Points on a hilly landscape, in no order, each with its height.
A ball rolls from a point to whichever of its 3 nearest points has the largest drop for the distance, and stops where none of them is lower. Distance is the straight distance between rows; heights are no part of it.
Mer h=49.4: [ 89 114 168 179 157 132  96 146 116 136 101 143 125 161 136 120 155  81
 124 127 117 140 120 137 114 161 130 125 157]
zanal h=11.3: [184 151 124 116 127 133 128 134 174 124 136 116 138  95 102  94 127  85
 112  84 136  76 168 114 110 141 175 107  75]
puba h=22.9: [184 138 127 100 114 113 117 157 166 148 139 108 130  90 120 122 112  78
 103 118 132  75 173 104  76 146 150 119  61]
Galem h=57.7: [ 94 143  94 164 166 155 116 108  50 144 112 160 103 113 186 145 153 171
 174 157 119 151  58 174 150 115 164 224 158]
Levem h=30.3: [115 149 153 120 128 155 127 151 151  81 122 159 124 200 121  61 196 155
 143 117 135 174 143 139  99 126 131 121 102]
romit h=46.4: [100 129 140 165 153 165 151 105  77 115 130 121  58 167 168 121 129 131
  94 131 123 174  95 194 111 112 108 144 151]
Fafa h=37.7: [109  87  84 130 156 136 141  84  81 135 141 154 135 122 142 156  86 166
 111 132 137 116 103 161 135  99 126 102 151]
las h=50.6: [112 126  78 110 139 135 135 116  74 137 116 141 150  89 186 172 104 195
 150 137 113 152  87 160 175 136 144 170 177]
sovi h=23.8: [141 163 149 148 129 124 104 117 115  88 130 165 151 165 116 117 156  86
 119 108  87 136 147 116  93 137 146 111 110]
gis h=13.8: [106 121 134 171 163 146 120  89  66 139 136 147  88 148 148 145 111 114
 103 127 121 151  94 179 132 101 104 129 139]
rel h=28.1: [150 128 190  90 121  55 123 110 209 104 144  66 167 176  65  84 161 108
 134 155  92  93 171 112 138 111  81 122  97]
zigot h=51.8: [108 119  76 123 141 128 136 106  60 140 118 159 158  95 180 175 116 176
 158 143 100 151  73 159 171 111 162 169 173]
tul h=41.1: [116 127 119 172 149 156 140  86  57 132 135 135  71 154 158 137 113 116
 112 137 137 165  95 183 120  86 110 137 149]
gipe h=45.4: [116 125  75 118 119 109 153 115 113 162 107 121 124 106 171 160 100 176
 109 182 146 101 115 120 121 118  66 113 152]
keda h=44.2: [106 115  66 143 108 110 118 126 127 166 107 152 129 109 138 167 101 175
 109 180 134  70 108  88 125 137  71 109 134]
fari h=26.8: [102  75  98 154  97 132 120 165 123 156 133 163 125 106 106 163 121 140
 122 146 161  91 100  62 128 128  98 128 129]
pobod h=26.4: [165 127 137  83  98 129 112 158 126 139 171 115 118  98 125 168 118  94
 113 128 134 108 149  98  58 146 129  96  83]
vadi h=50.3: [ 92 137  90 108 110 158 118 122  90 132 113 140 130  91 177 178  93 234
 146 138 119 159  74 154 181 177 140 189 153]
Pova h=45.9: [130 144  74 128  89  98 145 115 112 162 102 121 120 102 185 174  73 164
 123 193 124 120 116 121 148 144  72 110 175]
lelo h=18.5: [149 156 145 135 133 127 105 134 121  89 136 150 152 150 121 127 146  97
 118  98  91 129 144  97  82 140 158  96 111]
Niros h=41.4: [100  99  78 128 127 129 144 110 115 166 113 145 120 109 155 149 106 190
 112 158 162  79 101 115 107 114  92 116 130]
Dum h=65.6: [172 142 196 107 129  91 134  89 230  86 145  47 171 153  61 101 133 109
 130 108 116 105 162  94 149 122 112  85  97]
fura h=43.2: [196 138 155 115 114 114 138 115 196 115 136  61 153 128  72  97 134  88
 143  81 149 102 166  90 169 141 147  85 110]
fet h=18.3: [153 114 138  88 101 128 112 169 126 123 160 124 111  98 130 173 132 109
 126 122 150 124 133  75  59 144 143  94 115]
nizes h=43.5: [ 93  97  75 134 127 138 137 128 131 166 122 152 118 106 137 151 106 175
 107 153 170  86 100  89 122 118  91 108 123]
rivu h=44.1: [135 135 157 144 144 121 100 140 120 102 116 162 159 164 132 132 154  91
 124 110  99 134 124 115  94 150 148 114 139]
tuf h=75.3: [126 170  72 168  50 142 126 101 105 145  84 151 102  66 160 186  54 165
 116 158 122 157 100 120 191 182 114 171 162]
Kared h=43.6: [117  98 163 145 152 141  97 140 128 104 126 155 148 132 114 166 126 103
 130  96 121 131 120 106  98 154 150  98 156]
Vaze h=28.3: [ 91  76  89 144 120 145 123 157 133 165 131 147 123 100 120 162 122 152
 116 140 174  94  93  81 125 120 104 122 107]
modu h=57.0: [100 137  95 131 150 134 109 102  64 140 120 161 139  93 187 170 118 198
 163 144 100 146  64 177 180 151 151 198 149]
met h=46.1: [113 130  84 110 112 106 155 119 105 166 107 121 121  96 187 161  97 179
 127 180 150 116 110 129 134 124  83 120 153]
daleb h=19.4: [128 166 151 146 118 130 111 147 131  97 109 159 127 182 130  81 178 104
 135 133 114 153 127 120  91 130 119 124 108]
Nadi h=35.0: [105  87  93 140 157 155 136  99 110 151 143 145 126 112 125 156  91 181
  99 119 169  95 104 133 132 109 117 103 131]
zuzo h=38.0: [108 104  73 120 155 136 155  96  87 146 126 140 136 107 166 150  82 186
 114 134 161 122 109 146 128  93 117 104 153]
Pak h=43.3: [121 162 153 106  99 151 131 145 159 102 144 151 108 173  94  61 169 132
 142 119 109 167 172 148 119 116 125 158  78]
Fuf h=46.5: [114 120 107 167 144 142 154  95  44 130 121 149 104 125 166 141 145 127
 138 144 133 183  60 172 140  84 141 182 164]
dutu h=48.3: [186 138 177 120 119 102 133 113 191 101 131  74 150 153  55  96 132  80
 144  97 128 115 183 108 181 136 139 102 113]
besoz h=18.9: [200 123 126 107 104 112 124 138 173 161 126  82 143  91  87  88 133  56
 116 108 156  71 165  85 126 136 159 101  71]
Doba h=39.7: [108 102  71 119 131 138 153 106 105 153 118 148 118 108 151 154  97 191
 111 147 168 102 100 130 125 109 102 112 142]
Sop h=16.1: [187 144 131 110 126 122 135 146 174 143 136 102 135  93 105  89 131  71
 104  96 149  77 179  97 122 131 174 106  76]
Larez h=44.3: [111 128  92 159 157 135 143  92  38 133 115 157 115 110 164 148 142 126
 144 144 118 166  66 160 152  81 139 175 167]
tirav h=40.5: [166 139 172 120 101  87 132 130 181 107 146  78 149 166  70  85 133  92
 153 121 117 128 193 124 175 136 123 126 116]
Gamun h=29.7: [ 91  76 109 136 149 168 123 138 123 150 147 146 120 114 110 154 106 162
 120 113 175  92  95  99 117 124 123 111 131]
teve h=49.5: [109  81 157 134 153 144 110 143 131 130 136 134 131 110 118 168 121 119
 122  81 135 126 104 100 105 145 151 106 150]
gar h=38.3: [166 136 180 105 116  65 129 122 184 106 143  64 144 167  74  91 149  82
 150 136 106 128 189 121 163 129  98 124 118]
Tur h=46.0: [ 84 115 162 176 160 138 121 153 129 145  91 140 102 170 161 102 152 107
 106 126 118 140 121 177 108 148 134 143 155]
lovum h=38.2: [122 103  83 138 156 136 140  77  54 130 138 149 130 119 157 151  89 149
 123 137 132 140  84 166 138  93 121 114 158]
Kove h=17.0: [143 106 146 100 119 133 116 166 128 120 147 128 128  98 134 172 115 114
 133 109 138 120 123  77  56 144 139  96 133]
sek h=40.6: [125  94 165  45 143  88 152 142 180 112 139  78 157 158  96  58 183 120
 168 143 134 123 186 162 123  82 126 146 110]
fol h=44.7: [105 103  79 148 104 125 121 157 132 174 126 153 119 108 116 159 122 163
 112 159 155  76  98  66 122 119  87 121 117]
salag h=33.6: [ 95  90  88 133 146 155 132 121 116 160 123 147 115 114 134 156  99 180
 110 127 185  91  96 121 123 113 117 112 128]
nel h=28.2: [198 128 146 100  99 105 130 123 194 146 123  57 160 116  83  81 137  51
 127 110 160  95 140  67 130 134 136  78  81]
muves h=48.7: [ 97  89 156 167 162 142  99 132 120 137 132 146 132 131 109 147 116 116
 117  92 129 117 111 123 123 151 140 109 146]
tofe h=16.4: [111 135 158  90 115 133 150 159 180 124 153 106 112 152  88  69 167 122
 162 133 110 160 202 154 146 115 136 165  90]
Ded h=31.3: [105 105 123 169 160 158 111  81  82 148 145 145 104 138 136 150  97 127
 112 123 116 131 109 178 139 116 112 113 143]
sov h=47.2: [120 124 109 163 161 154 150 113  47 114 117 126  84 145 166 132 141 131
 134 134 149 199  65 179 140  79 140 173 183]
ribup h=6.9: [172 167 124 139 116 125 124 123 170  98 147 124 141 138  75  84 117  94
 120 100 102 110 185 119 146 122 155 134  93]
miri h=7.9: [167 162 133 113 133 129 121 127 150 100 151 135 136 114 106 100 114 101
 101  84 106  97 170 118  97 134 177 106  77]
bepas h=7.4: [153 174 133 140 105 138 109 131 146  94 137 160 121 167 104  82 142 101
 130 117  93 131 167 122 118 129 139 131  89]
tepar h=34.8: [112 127 164 161 138 119 105 148 130 117  94 159 146 180 135 109 163  78
 131 110 102 140 130 113  95 150 143 124 149]
varu h=53.2: [109 162  85 134  72 146 143 135 107 150  92 140  89  66 180 172  88 190
 126 161 136 170  92 128 176 167 118 178 157]
muro h=52.4: [102 147  97 115 134 156 107 106  68 145 120 157 144 104 174 176 108 216
 172 143 112 145  70 180 176 167 142 200 151]
Dep h=49.2: [189 144 150 128 117 125 135 132 189 121 127  87 141 125  76  92 125  84
 124  79 159  99 181 100 160 140 167 103  93]
Safad h=19.0: [174 142 125  98 122 128 123 150 164 141 136 105 135  80 117 118 124  92
  94  94 136  73 173 106  86 137 167 120  62]
mep h=11.6: [133 178 149 135  98 137 127 141 147 101 130 162 106 174 100  77 185 114
 132 127 105 157 146 120 110 126 125 130  87]
lezoz h=38.6: [123 116  88 148 158 134 144  75  53 127 128 158 131 116 156 153 106 134
 133 134 124 153  85 171 142  85 122 135 162]
vitu h=49.1: [116 136  73 105 107 115 169 129 112 160 105 128 120  85 187 167  95 186
 130 166 132 148 107 138 153 124 120 145 181]
Fovib h=43.4: [100 102  80 137 108 127 134 128 127 174 114 147 121 111 141 161 113 165
 111 176 158  73 106  92 120 126  72 114 121]
bese h=30.2: [ 97  75 131 151 150 168 113 138 125 139 140 146 117 106 117 164 104 146
 114  92 154 111 105  97 127 135 140 114 144]
femi h=31.8: [ 96  72 120 153 159 160 119 115 117 141 142 144 121 114 106 160 102 156
 100 103 164 102 103 124 127 138 134 101 129]
kebup h=22.8: [161 133 145  91 108 134 113 152 135 113 164 132 115  88 133 153 123 108
 111 105 136 112 142  96  49 138 152  96  96]
Nupeg h=30.1: [149 123 193  87 115  60 123 121 203 107 147  63 156 178  72  88 165  93
 156 154 103 117 182 115 155 113  79 125 101]
gapif h=35.1: [196 141 163 106 116 119 138 126 202 116 130  61 155 120  68  84 136  77
 132  93 161 104 160  82 149 132 148  73  98]
tuka h=31.6: [ 86  81 104 138 135 158 139 128 131 158 135 150 114 110 127 151 109 170
 105 122 178  96 101 100 115 123 111 109 129]
sotu h=19.5: [204 128 136 105 113 121 138 144 177 156 123  72 148 102  92  82 131  57
 119 106 162  86 160  88 132 136 162  95  81]
vabid h=61.1: [126 152  86 137  73 111 144 128 108 148  94 116 109  81 168 187  70 165
 126 190 120 141 117 116 182 165 101 132 188]
vamip h=26.2: [ 98  82 108 134 109 151 126 166 130 157 140 144 111 101 117 169 124 143
 118 136 170 105  96  62 118 122 116 116 126]
dap h=50.7: [110 167  90 129  71 173 127 120  98 123  83 151  91  82 190 165  85 224
 136 148 146 162  79 146 172 192 129 177 142]
gikiz h=42.5: [142 169 143 136  98 125 121 140 164 108 154 130 112 160  81  81 142  93
 147 125  98 134 196 134 151 121 127 152  83]
tof h=24.2: [204 136 151 106 107 121 143 130 193 141 120  71 151 118  82  79 140  59
 136  94 160  91 143  70 138 134 146  83  81]
sile h=44.5: [107 125  69 137 102  97 130 117 121 168 106 139 126 119 150 177  95 178
 114 184 126  79 115 100 131 138  60 105 135]
Lora h=8.6: [146 183 146 150 103 130 112 128 139  88 136 159 133 173 106  76 165  95
 119 120 100 143 163 125 113 121 137 133  90]
fur h=16.6: [121  93 149 108 120 150 123 173 133 127 152 135 117  99 118 172 127 129
 140  98 163 128 116  79  82 139 141 103 144]
kulal h=42.9: [142 169 137 131  96 135 124 144 160 110 144 144 109 156  86  71 153 103
 137 124 102 150 187 129 150 126 128 150  73]
giba h=62.5: [116 170  77 140  60 139 145 124  98 149  92 135  96  73 177 187  70 173
 125 172 131 171  99 127 187 169 113 173 162]
Ver h=51.9: [114 158  79 117  90 118 155 132 108 158 103 118 113  76 198 184  93 182
 126 168 136 153 109 133 162 153 106 158 180]
Nibi h=22.2: [139 120 184  74 135  61 130 132 188 118 142  67 148 171  82  68 167  98
 155 163 115 120 174 120 139 103  79 128  96]
silog h=48.6: [ 82 128 154 168 164 162 140 127 102 133 115 119  72 164 177 118 119 124
  94 119 118 154 108 202 110 125 116 143 149]
gati h=61.2: [ 78 115 151 188 161 155 112 107  96 145 139 146  90 150 145 143 103 103
  99 133 117 137 106 177 122 126 107 135 142]
Zikol h=50.4: [108 133  84 105 125 145 131 117  85 139 114 148 149  75 188 173  96 219
 143 128 105 159  82 152 176 149 149 178 173]
balos h=29.0: [ 99  75 127 149 134 154 122 152 127 144 148 147 119 105 114 161 111 147
 116 105 163 108 101  94 118 131 133 111 136]
sifet h=45.2: [104 128 125 170 156 160 147  96  55 122 121 119  65 156 168 129 124 131
 104 136 132 186  86 190 123  86 122 150 161]
lepud h=25.5: [166 111 122  88  92 113  96 168 131 135 179 127 116  93 121 184 109  97
 115 136 123 114 139  79  68 140 107 101  96]
rubu h=42.2: [108 118 105 158 154 143 135  81  44 137 136 151 114 143 165 150 115 123
 124 144 126 159  80 170 136  89 111 131 164]
tagi h=38.8: [112 100  76 107 137 129 156 113 108 152 112 144 118 108 166 149  94 192
 114 155 160 107 101 142 116 106 101 102 145]
Bafod h=46.9: [188 147 165 129 114 106 131 127 202 100 136  79 147 138  70  97 135  83
 135  89 143 111 183 108 174 128 139  98 116]
kune h=48.2: [166 143 145 138 117 109 124 128 181  99 139  90 135 153  63  81 136  89
 128  99 116 119 194 122 175 132 144 121 107]
Pazi h=42.1: [112 103 172  60 144 110 153 149 180 108 157  87 149 145  89  70 171 127
 175 130 123 151 192 171 138 105 153 158 111]
Gosas h=42.7: [ 94 107  79 135 119 133 132 125 119 165 111 141 115 109 146 152 105 179
 106 167 158  78  99 108 115 114  84 114 117]
Beg h=48.1: [110 126 112 164 157 147 143  98  46 123 126 141  87 137 148 140 118 112
 120 138 133 171  81 173 132  85 117 138 159]
Kubi h=20.7: [156 122 150  95 113 122 119 164 128 118 164 131 130  90 129 158 129 101
 113 111 139 109 142  93  50 147 144  91 106]
zakod h=25.4: [133 131 154 141 154 130  99 145 127  87 136 148 161 139 122 145 145  96
 118  89  98 127 127 105  77 140 158  98 141]
fufut h=28.0: [102  83 122 135 126 156 124 152 137 148 133 145 118 104 113 163 114 148
 115 118 172 107 100  95 118 137 122 109 131]
tiba h=36.2: [108 109 106 166 164 140 131  74  61 134 137 151 119 132 137 147  99 135
 120 126 134 136 102 170 134 101 115 118 144]
Dob h=25.0: [169 150 139  82 115 126 126 154 141 125 159 123 129  85 129 126 115  95
 110 115 125  83 156 103  58 134 159 104  78]
kat h=58.8: [102 128  90 170 170 164 142 118  46 127 110 143  92 129 173 131 152 156
 154 137 135 177  52 162 150 103 170 223 172]
fup h=55.4: [121 151  76 124  80 109 156 130 117 168  97 122 113  83 197 180  84 169
 125 180 125 152 116 134 167 148  92 150 182]
Beb h=48.0: [ 87 123 145 178 165 149 127 113  87 136 137 137  68 157 146 128 117 111
  91 126 119 154 104 189 112 121 112 140 135]
vivuv h=44.6: [107 125  78 143 152 132 138  92  50 137 116 155 140 104 177 160 129 143
 158 145 109 153  64 172 158 103 152 174 169]
Safat h=37.0: [133 112 152 120 136 141 101 148 127  93 141 154 147 120 122 161 128 108
 123  95 126 132 119  95  81 151 157 101 147]
sibiz h=37.4: [107  90  96 155 168 150 139  82  76 128 138 151 135 127 144 156  87 161
 114 112 133 114 108 162 127 107 107 104 142]
zin h=40.1: [118 119  85 145 157 125 142  83  43 129 127 157 138 118 162 163 126 138
 148 143 117 148  77 168 157  85 142 152 167]
ged h=39.8: [158 133 172 113 112  78 139 138 182 123 141  79 137 166  69  83 149  86
 159 127 105 138 202 123 175 128 116 120 114]
Vomud h=12.0: [160 164 138 113 136 132 115 126 137  85 143 152 145 126 122 127 139 103
 118  98  97 115 151 112  64 139 162 102 109]
Sumu h=55.5: [194 154 194 104 109 114 147 117 225 103 135  44 157 123  74  98 140  87
 133 108 152  99 145  70 131 128 125  75  89]
sufav h=21.1: [145 135 171  78 122  70 134 143 180 127 135  68 142 173  75  76 171  94
 157 158 122 133 194 133 137 102  93 137 106]
domi h=45.8: [ 87 129 171 174 159 138 107 157 128 136  89 149 115 170 136 106 170 106
 111 126 122 143 124 145 104 147 133 130 151]
Bomif h=24.3: [177 131 120  92 103 111 107 163 162 168 142 107 130  91 109 127 118  65
 100 127 139  71 160 102  88 144 147 124  58]
Damor h=54.5: [196 137 182 108 120 107 142 115 217 104 130  57 160 140  63  97 140  89
 142  98 150 122 158  88 152 135 121  73 111]
pazev h=17.4: [176 149 142 101 134 138 127 144 149 106 150 126 125 104 126 122 130  97
 102 101 124 104 165 108  55 134 162 102  80]
bak h=32.2: [162 140 131  83 113 121 114 160 140 141 147 113 121  91 132 144 114  87
 105 121 129 100 153  94  45 138 133 107  77]
piv h=19.3: [148 171 136 141 118 128 105 128 129  74 134 162 152 144 108 107 143  93
 119 103  84 117 161 116  99 128 157 112  94]
pid h=47.9: [116 125  72 105 100 113 162 127 110 167  99 121 120  84 192 169  93 183
 123 177 136 132 105 129 136 129 100 133 183]
lada h=47.7: [182 139 150 132 122 110 134 115 193 103 131  71 150 141  58  89 126  88
 133  81 135 108 182 107 180 131 153 102 100]
nok h=45.3: [103  99  80 162  95 117 109 142 135 165 125 150 120 104 116 173 113 161
 116 176 146  75 104  67 136 130  84 124 118]
noba h=22.7: [131 113 173  80 127  55 134 121 196 105 144  65 154 182  74  66 177  96
 139 163 113 105 164 123 121  99  81 125  88]
sal h=38.1: [120 108  62 106 137 127 150 101  72 134 116 139 160  95 169 162  97 181
 135 133 126 144  86 149 148  99 140 132 177]
gesug h=9.2: [157 148 147 111 140 136 115 140 135  91 137 135 145 116 130 136 128 107
 104  93 111 117 145 104  66 139 162 101 107]
Tarig h=20.3: [155 113 133  93  98 119 108 177 122 134 170 130 115  97 113 183 129  92
 128 130 145 128 132  64  68 132 116 101 116]
patu h=35.8: [118 137 153 127 136 148 136 156 139  97  98 164 132 203 134  66 195 139
 129 111 135 170 133 144 100 136 134 117 132]
rim h=88.0: [125 181  80 148  51 153 120 105  80 122  74 172  83  76 171 164  73 172
 113 167 140 154  89 111 179 197 119 176 129]
varur h=25.7: [122 165 153 128 113 155 115 149 145  89 123 160 117 189 114  69 174 130
 127 120 129 159 144 129  92 116 120 129 107]
mez h=40.9: [124  89 168  45 162  96 139 120 185  97 140  77 163 162  79  36 171 114
 152 141 139 105 179 161 124  79 125 129  99]
zapo h=34.7: [157 128 188  96 120  63 120 120 192 114 139  71 146 170  75  78 158  94
 164 145 100 128 184 130 156 121  82 132 112]
Kabav h=34.0: [123 147 155 154 132 123  97 146 120  94 114 165 154 171 134 113 155  90
 134 116 100 135 125 118  95 149 138 115 136]
pumap h=23.0: [139  85 122 118  93 121 114 183 119 148 160 142 116 102 104 187 130 108
 131 142 160 131 121  65  96 123 106 103 131]
zoril h=42.6: [ 93 119 159 167 156 148 120 170 143 126  77 151 123 184 151  75 172 129
 116 110 133 151 130 154 104 140 140 126 151]
maseb h=49.6: [ 76 117 162 190 173 143 117 143 125 152 114 135  87 162 159 109 134 100
 107 117 117 137 121 180 118 142 112 139 155]
dega h=7.1: [167 177 127 146 111 133 117 119 162  85 138 137 137 140  99  96 124 100
 116  91  96 112 187 119 124 128 167 114  82]
zeve h=12.8: [167 156 140  97 134 130 114 138 137  96 148 131 140 107 125 125 130 104
 106  88 115  94 164 105  59 141 175 108  99]
suk h=33.4: [102  82 124 157 160 157 109 103 101 143 143 154 115 112 115 161 100 146
  99  96 141 111 107 144 140 119 127 101 138]
noz h=56.2: [ 93 144 103 156 166 149 110  92  48 153 117 166 120  99 191 167 145 178
 181 154 119 147  56 173 157 130 146 222 148]
sisu h=44.4: [ 86 125 157 169 160 145 124 168 142 138  90 140 113 180 147  94 164 114
 110 124 120 142 124 159 109 147 135 137 158]
gugem h=48.4: [116  83 170  43 167  95 134 109 187  86 149  74 160 158  65  39 178 113
 136 144 149 101 157 158 125  68 113 124  82]
nadu h=51.1: [102 126  76 113 135 132 139 119  70 137 121 156 145  82 185 179 104 205
 156 129  89 157  79 159 173 136 158 179 164]
Bef h=43.0: [ 95  96 142 182 167 150  95 113  99 150 141 145 121 133 112 150  97 112
 114  92 125 118 113 140 128 146 129 123 152]
meler h=62.4: [ 88 105 160 185 165 147 107 125 111 151 126 149 107 152 132 129 122  99
 109 119 118 129 112 152 127 158 122 124 145]
Kevi h=50.2: [100 162  94 116  84 158 140 134 102 142 104 136 105  83 184 173  82 217
 136 148 134 167  84 141 174 158 138 183 158]
miv h=47.8: [ 72 114 153 177 171 147 136 148 129 146 100 130  88 168 165  96 141 126
  88 116 119 160 119 183 106 143 129 136 145]
tozep h=37.8: [119  93  75 120 155 134 146  88  66 136 132 142 145 117 155 158  94 176
 120 132 133 132 100 156 135 101 120 106 159]
labo h=54.8: [185 139 184 108 116  87 129 104 217  95 142  43 156 154  62 103 145 105
 143 104 122 111 168  97 148 129 111  94 109]
dagin h=21.9: [128 163 152 141 120 138 120 151 127  97 111 160 129 192 133  71 192 109
 137 134 125 154 138 119  89 130 125 117 112]
Das h=31.0: [102 122 143 171 157 150 136  92  66 136 135 139  77 147 159 137 104 120
 102 143 134 154  93 188 124  99 100 139 149]
Sosu h=17.8: [151 180 141 142 119 125 104 120 130  82 138 157 144 165 109  97 150  98
 111 111  87 132 148 113  96 133 151 109  94]
Fotom h=54.7: [109 116 164 170 157 127  88 143 124 124 113 153 143 140 118 141 135  90
 132  95 112 132 117 126 108 161 141 112 151]
dorar h=53.0: [101 132  83 131 137 136 132 111  62 138 114 159 155  92 182 174 103 198
 161 140  92 159  66 170 185 129 160 184 167]
misa h=25.1: [113 155 157 143 127 142 107 155 125  99  93 162 128 191 140  68 189 104
 124 134 127 140 130 133  91 139 130 119 141]
Nuki h=38.4: [116 107  83 137 153 129 152  84  49 136 129 164 146 104 174 161 114 158
 141 147 120 148  74 165 156  94 135 136 172]
Vot h=47.6: [185 148 152 138 108 105 136 122 188 111 143  92 142 150  65  98 120  79
 148  88 130 117 201 122 177 132 135 107 107]
gen h=38.5: [116 117  73 107 133 118 163 106  94 148 118 134 125 103 171 154  91 191
 122 152 155 112 111 140 124  98 101 111 161]
Bir h=36.4: [ 90  88 127 160 166 152 116  95  97 142 139 145 120 139 120 156  87 132
 114 106 129 122 103 159 136 128 107 114 143]
zos h=53.8: [ 91 134  95 149 157 147 118  94  48 148 118 165 143  99 175 176 131 173
 170 147 103 148  58 165 160 126 152 216 156]
Pive h=9.8: [142 124 179  90 120  86 147 149 184 120 145  81 140 164  86  66 171 101
 159 160 123 137 197 134 145 115 109 146 109]
gul h=15.6: [121 134 176  81 118 105 155 159 185 132 146  80 128 155  88  73 170 104
 164 149 113 151 202 147 142 114 131 159 102]
vuvo h=49.8: [102 141  91 151 161 138 131 100  43 144 117 159 136  92 171 153 131 155
 162 149 103 155  63 167 176 103 153 203 161]
Suku h=7.0: [147 166 122 140 106 135 113 127 156  90 141 142 136 160  85  83 130  84
 126 100  93 122 180 130 145 126 144 134  76]
zozif h=49.0: [124 133  74  95 124 125 167 126  96 150 107 124 134  95 185 165  92 192
 130 158 143 138 101 141 135 120 118 132 178]
dus h=39.1: [103 132 149 143 133 151 133 165 142 105  89 158 137 195 145  68 203 134
 133 108 133 158 127 146 109 141 139 115 141]
ratim h=24.8: [113  78 103 139  98 145 127 169 127 161 152 149 125  96 109 173 117 130
 126 138 159 118 107  58 102 125 108 112 125]
roni h=55.2: [115 146  75 118  76 132 157 138 109 153  99 119 101  77 188 182  84 187
 127 166 132 167 101 131 167 153 118 170 166]
Datok h=42.8: [155 149 156 130 104 111 125 147 171 112 147 112 127 157  69  77 143  86
 150 122 109 137 203 126 173 127 127 138 102]
sidom h=42.4: [145 159 159 129 103 110 129 150 177 131 150 114 114 165  78  73 154  88
 148 133  94 152 191 146 159 119 123 157  88]
vivap h=50.1: [102 136  81 108 104 151 136 135 100 130 112 145 122  75 186 183  96 227
 139 139 126 160  82 154 177 160 145 179 166]
kelip h=7.2: [174 159 127 126 125 130 125 132 161 104 143 123 142 117  84  86 126  93
 107  87 116  93 189 120 129 127 181 120  81]
bimed h=34.9: [200 130 176 101  90 125 133 115 218 134 143  49 161 114  78  87 138  56
 125 119 153 104 127  58 134 128 115  61  75]
Por h=50.5: [105 139  89 114 123 155 111 118  85 135 118 156 135  95 170 180  98 232
 160 138 113 161  75 163 183 171 146 183 148]
pibok h=15.9: [121  92 145 102 119 139 125 172 128 139 164 133 115  91 121 168 137 119
 131 117 150 133 112  77  68 135 131 101 143]
natek h=44.9: [119 122  80 129 104  97 142 115 121 169 100 122 129 109 164 172  96 179
 111 188 132  93 110 115 121 135  70 105 148]
Vikem h=48.5: [185 150 147 137 117 115 132 123 177 107 134  95 143 126  68  84 123  76
 128  78 134 111 189 116 158 135 162 113 107]
pevop h=59.5: [ 77 108 156 185 163 149 107 120 109 153 126 141  96 158 148 135 115  94
 114 113 111 127 117 163 123 151 110 133 142]
gevog h=44.0: [116 157 151  93 103 158 135 151 160  94 152 143 115 183  91  69 179 151
 146 115 111 177 161 144 119 120 126 140  82]
dadov h=25.9: [123 158 153 158 129 120 102 140 122 100 102 160 141 169 137  98 178  91
 132 129 102 140 125 113  87 137 133 119 133]
Rifi h=13.3: [139 179 150 149 112 123 110 137 125  87 123 171 146 169 116  83 169  91
 126 132  94 144 149 110  89 131 132 113 106]
meros h=54.0: [ 88 116 167 184 167 132 101 140 119 151 112 145 111 157 138 130 145  90
 109 124 115 130 123 147 117 153 126 142 150]
vipif h=58.7: [ 95 139 102 161 183 159 116 102  47 143 110 162 108 127 183 149 160 178
 169 158 136 151  55 169 143 128 159 226 154]
dipad h=49.7: [107 135  80 105 111 133 162 140 106 148 112 123 122  69 193 178  94 192
 133 153 131 153 103 142 164 132 140 160 177]
negil h=12.9: [143 145 151 120 142 132 106 133 138  92 136 148 153 121 125 140 133 108
 124  85 103 117 141 108  66 144 166  95 122]
Kep h=49.3: [115 119  67  99 129 115 165 123  97 146 112 132 139  84 179 168 104 199
 129 144 141 142 108 147 149 117 133 138 183]
Tufom h=44.8: [173 139 189 103 127  75 123 106 222  94 144  57 164 169  57  96 150  98
 144 131 108 106 172 105 155 122  96 108 102]
Zazas h=55.7: [ 97 110 161 187 167 134 103 136 119 141 119 146 116 150 132 140 133  90
 119 121 103 129 112 146 120 160 137 120 156]
Goko h=40.2: [179 145 174 116 120  78 127 115 197 101 137  61 158 167  58 104 139  96
 143 128 107 121 183 111 172 133 107 107 115]
Namo h=49.9: [ 95 144  80 108 104 149 147 132 106 137 109 137 116  65 200 177  90 209
 139 139 132 164  87 134 183 156 144 182 163]
pigeg h=50.8: [192 136 144 116 117 127 141 139 183 127 118  83 141 112  79  84 124  76
 123  78 165  91 175  95 155 129 167  95  96]
tipu h=56.8: [112 124 170 162 146 129  85 139 114 115 111 156 149 150 130 141 148  91
 131 111 100 137 111 121 101 146 140 114 149]
tiri h=31.5: [116 100 180  51 154  79 145 125 192 101 141  68 154 169  82  40 193 113
 143 152 144 110 178 159 119  74 103 128  86]
saku h=18.4: [133 125 177  65 125  78 153 152 180 130 144  65 141 163  99  60 177 102
 160 155 125 135 192 155 144 102 109 144 112]
zez h=37.9: [120 106  68 121 157 124 147  90  58 136 129 151 160 117 167 156  95 167
 130 135 125 150  92 156 145  91 131 129 169]
Ramo h=11.8: [134 111 179  67 137  64 138 133 188 123 141  65 154 170  83  59 177 105
 158 165 124 122 179 137 129  88  92 137 105]
sot h=12.7: [153 138 157  99 143 135 120 148 144  97 146 128 145 109 134 154 132 108
 123  91 131 124 135 102  54 141 162  97 127]
guza h=41.5: [141 137 168 107 105  97 144 148 183 128 139  94 125 169  84  74 151  87
 161 131 107 156 204 136 153 111 120 144 107]

Where does a ball stop that starts at each point below?
fura -> ribup
labo -> Ramo
Pova -> gis
vadi -> gis
giba -> gis
mep -> ribup
Fotom -> gesug
zos -> gis
Nadi -> pibok
tirav -> Ramo
Sumu -> ribup
suk -> pibok
pigeg -> ribup
bak -> pibok

Two balls start at each pair of points below. Name the first point that both come to, or write none.
Pak, Sosu -> Lora
balos, Vaze -> vamip
Bomif, besoz -> zanal
sal, gen -> tozep
